A landscape with many peaks, sampled at points; each row gives a point and its height.
From any point a climber steps to the highest of the 5 points nearest to it. It stops when none of these is higher. Distance is the straight distance between rows; heights are no part of it.
k_859 height 65.2: [121 103 183 150 165  83 142 121 121 102 165]
k_134 height 50.2: [133 152 108 106 151 196  88 139 116 132 119]
k_361 height 49.3: [ 93 100 155 137 159 122 154 115 119 108 150]
k_216 height 39.0: [181 102 165 115 153 106  96  93 145 150 111]
k_204 height 29.3: [152 158  98 100  85 147 107 132 143 141 107]
k_872 height 53.7: [ 91 175 163 129 160  92 134 127 125 157 134]
k_792 height 52.0: [ 90 189 116 149  99  87 154 145 134 170  96]
k_974 height 63.3: [120 108 126 125 179 192 114 138 104 110 143]
k_482 height 31.0: [ 98 152 155 136 117  72 149 129 131 137 133]
k_764 height 34.6: [159 157 147 103 183 159  74 120 126 171 101]
k_976 height 4.7: [140  82 140 142 143 131 128 140 106  78 173]
k_89 height 49.4: [158 142 130 114 160 176  75 149 115 128 122]
k_160 height 13.8: [118 140 177 146 135  58 136 134 125 116 149]
k_128 height 52.3: [109 152 184 143 181  79 123 127 127 133 149]
k_145 height 75.6: [ 79 188 133 134 129  91 152 137 130 166 111]
k_772 height 28.4: [118  93  82 139  61 142 166 139 116  94 134]
k_20 height 26.9: [151 153  99  92  81 118 129  94 172 166  90]
k_78 height 61.2: [ 79 159 114 148 103  87 182 117 145 166  99]
k_992 height 30.3: [176 139 139  98 121 118  84 117 144 141 113]
k_531 height 34.5: [128  76 162 156 189 132 125 133 109  87 172]
k_463 height 13.3: [192 104 141 149 128 145  74 165  98  77 163]
k_805 height 51.0: [ 85 106 112 123 148 167 158 121 115 115 139]
k_823 height 32.4: [139 165  84  97  95 169 116 131 143 146 103]
k_262 height 33.3: [121  85 117 138  91 132 150 136 112  76 154]
k_726 height 6.1: [145  69 155 162 159 125 127 144 103  69 177]
k_929 height 61.6: [ 98 149 140 141 100  64 164 132 139 138 121]
k_698 height 28.7: [187 126 135 122 104 137  73 156 115  93 141]
k_734 height 40.6: [ 92  97  93 153  75 105 194 118 133 117 126]
k_184 height 51.7: [ 83 119  81 123 120 186 155 130 122 123 127]
k_952 height 27.4: [112 169 162 140 128  68 132 146 121 132 138]
k_65 height 75.5: [ 93  92 118 141 100 114 175 122 126 109 142]
k_737 height 43.5: [158 150 120 104 118 161  88 141 128 131 120]
k_442 height 41.0: [ 79 107  95 142  99 130 193 116 134 129 122]
k_730 height 25.6: [137  93 138 138 148 156 116 144 101  81 160]
k_269 height 69.1: [101  90 149 140 204 173 123 130  98 112 152]
k_738 height 39.7: [149 163 128  92 150 155  89 107 150 173 104]
k_273 height 27.5: [176 123 132  94 107 100 112  92 166 139 109]
k_490 height 41.9: [ 90 171  86 175  69  83 182 134 150 182  66]
k_345 height 44.0: [ 91 130  56 127  99 194 175 136 125 133 113]
k_601 height 24.4: [135 156 101  86 117 138 128  85 173 178  86]
k_776 height 40.5: [213 117 169 135 148  94  71 123 136 141 125]
k_863 height 43.8: [ 98 153 169 134 155  79 138 126 128 136 140]
k_581 height 60.1: [ 91 102 155 137 184 136 145 119 118 108 151]
k_921 height 20.6: [144 137 114  93 116 123 127  79 172 165  96]
k_412 height 49.1: [163 128 141 133 194 178  63 158 100 131 135]
k_214 height 35.5: [127 124  78 117  79 172 138 148 116 107 129]
k_291 height 28.5: [100 116 127 154  71  58 179 123 134 124 128]
k_775 height 57.3: [164 137 108  95  67 102 128  94 169 150 100]
k_172 height 52.8: [ 71 173 106 149 103  92 182 124 144 179  86]
k_179 height 54.9: [202 131 162 135 174 122  58 138 119 148 123]
k_146 height 57.1: [145 119 127 128 170 182  94 149 100 105 148]
k_807 height 26.3: [217 121 149 151 149 127  59 163 112 115 148]
k_159 height 41.4: [190  96 161 114 142  93  96  94 151 138 117]
k_250 height 46.5: [127 163 101  96 133 188 100 133 132 150 109]
k_988 height 34.9: [148 161 115  91 125 143  95 112 153 170 103]
k_106 height 37.8: [ 84 133 131 143 103  85 177 114 136 137 122]
k_135 height 51.3: [ 90 126 171 136 188  99 146 116 125 134 145]
k_257 height 55.2: [185  70 157 117 127  92 113  83 156 126 121]
k_173 height 46.6: [ 66 129  81 153 107 119 210 106 143 168  88]
k_756 height 47.2: [166 110 139 140 173 175  81 153  90 100 150]
k_544 height 36.7: [190 130 142 130 142 144  63 153 115 113 137]
k_586 height 27.3: [102  97  68 150  57 144 184 136 125 108 127]
k_404 height 37.5: [176 142 129 111 112 143  78 143 127 113 126]
k_642 height 32.8: [162 138 131  93 129 127  96 100 156 153 101]
k_655 height 42.9: [ 99 205 161 130 167 110 101 162 109 141 140]
k_650 height 38.1: [ 79 115 140 132 132 107 175 117 132 134 134]
k_241 height 37.3: [106 122  72 124  81 176 159 143 118 113 127]
k_131 height 54.5: [111 112 107 119 119 171 136 142 114  98 143]
k_164 height 27.6: [149 131  90 112  67 157 117 150 124 105 128]
k_616 height 9.5: [127 107 173 149 134  60 142 127 126 100 162]
k_270 height 39.3: [ 63 118 120 134 130 125 188 105 134 143 121]
k_475 height 18.9: [134  74 139 144 113 126 135 145 109  65 173]
k_153 height 56.7: [ 99 122  96 117 141 200 136 139 115 120 128]

For each start below, name the point where the climber stops.
k_863 | k_145
k_250 | k_269
k_992 | k_269
k_173 | k_145
k_153 | k_269
k_772 | k_65
k_730 | k_269

Call two points neighbours if one is among the 5 nearest of the other. Go from one point of each pair to the other, from neighbour to neighbour, staying as high as possible. Name the lowest point that can't be avoided.
k_929, k_145 | k_78
k_859, k_65 | k_442
k_257, k_179 | k_776
k_929, k_269 | k_135
k_859, k_929 | k_128
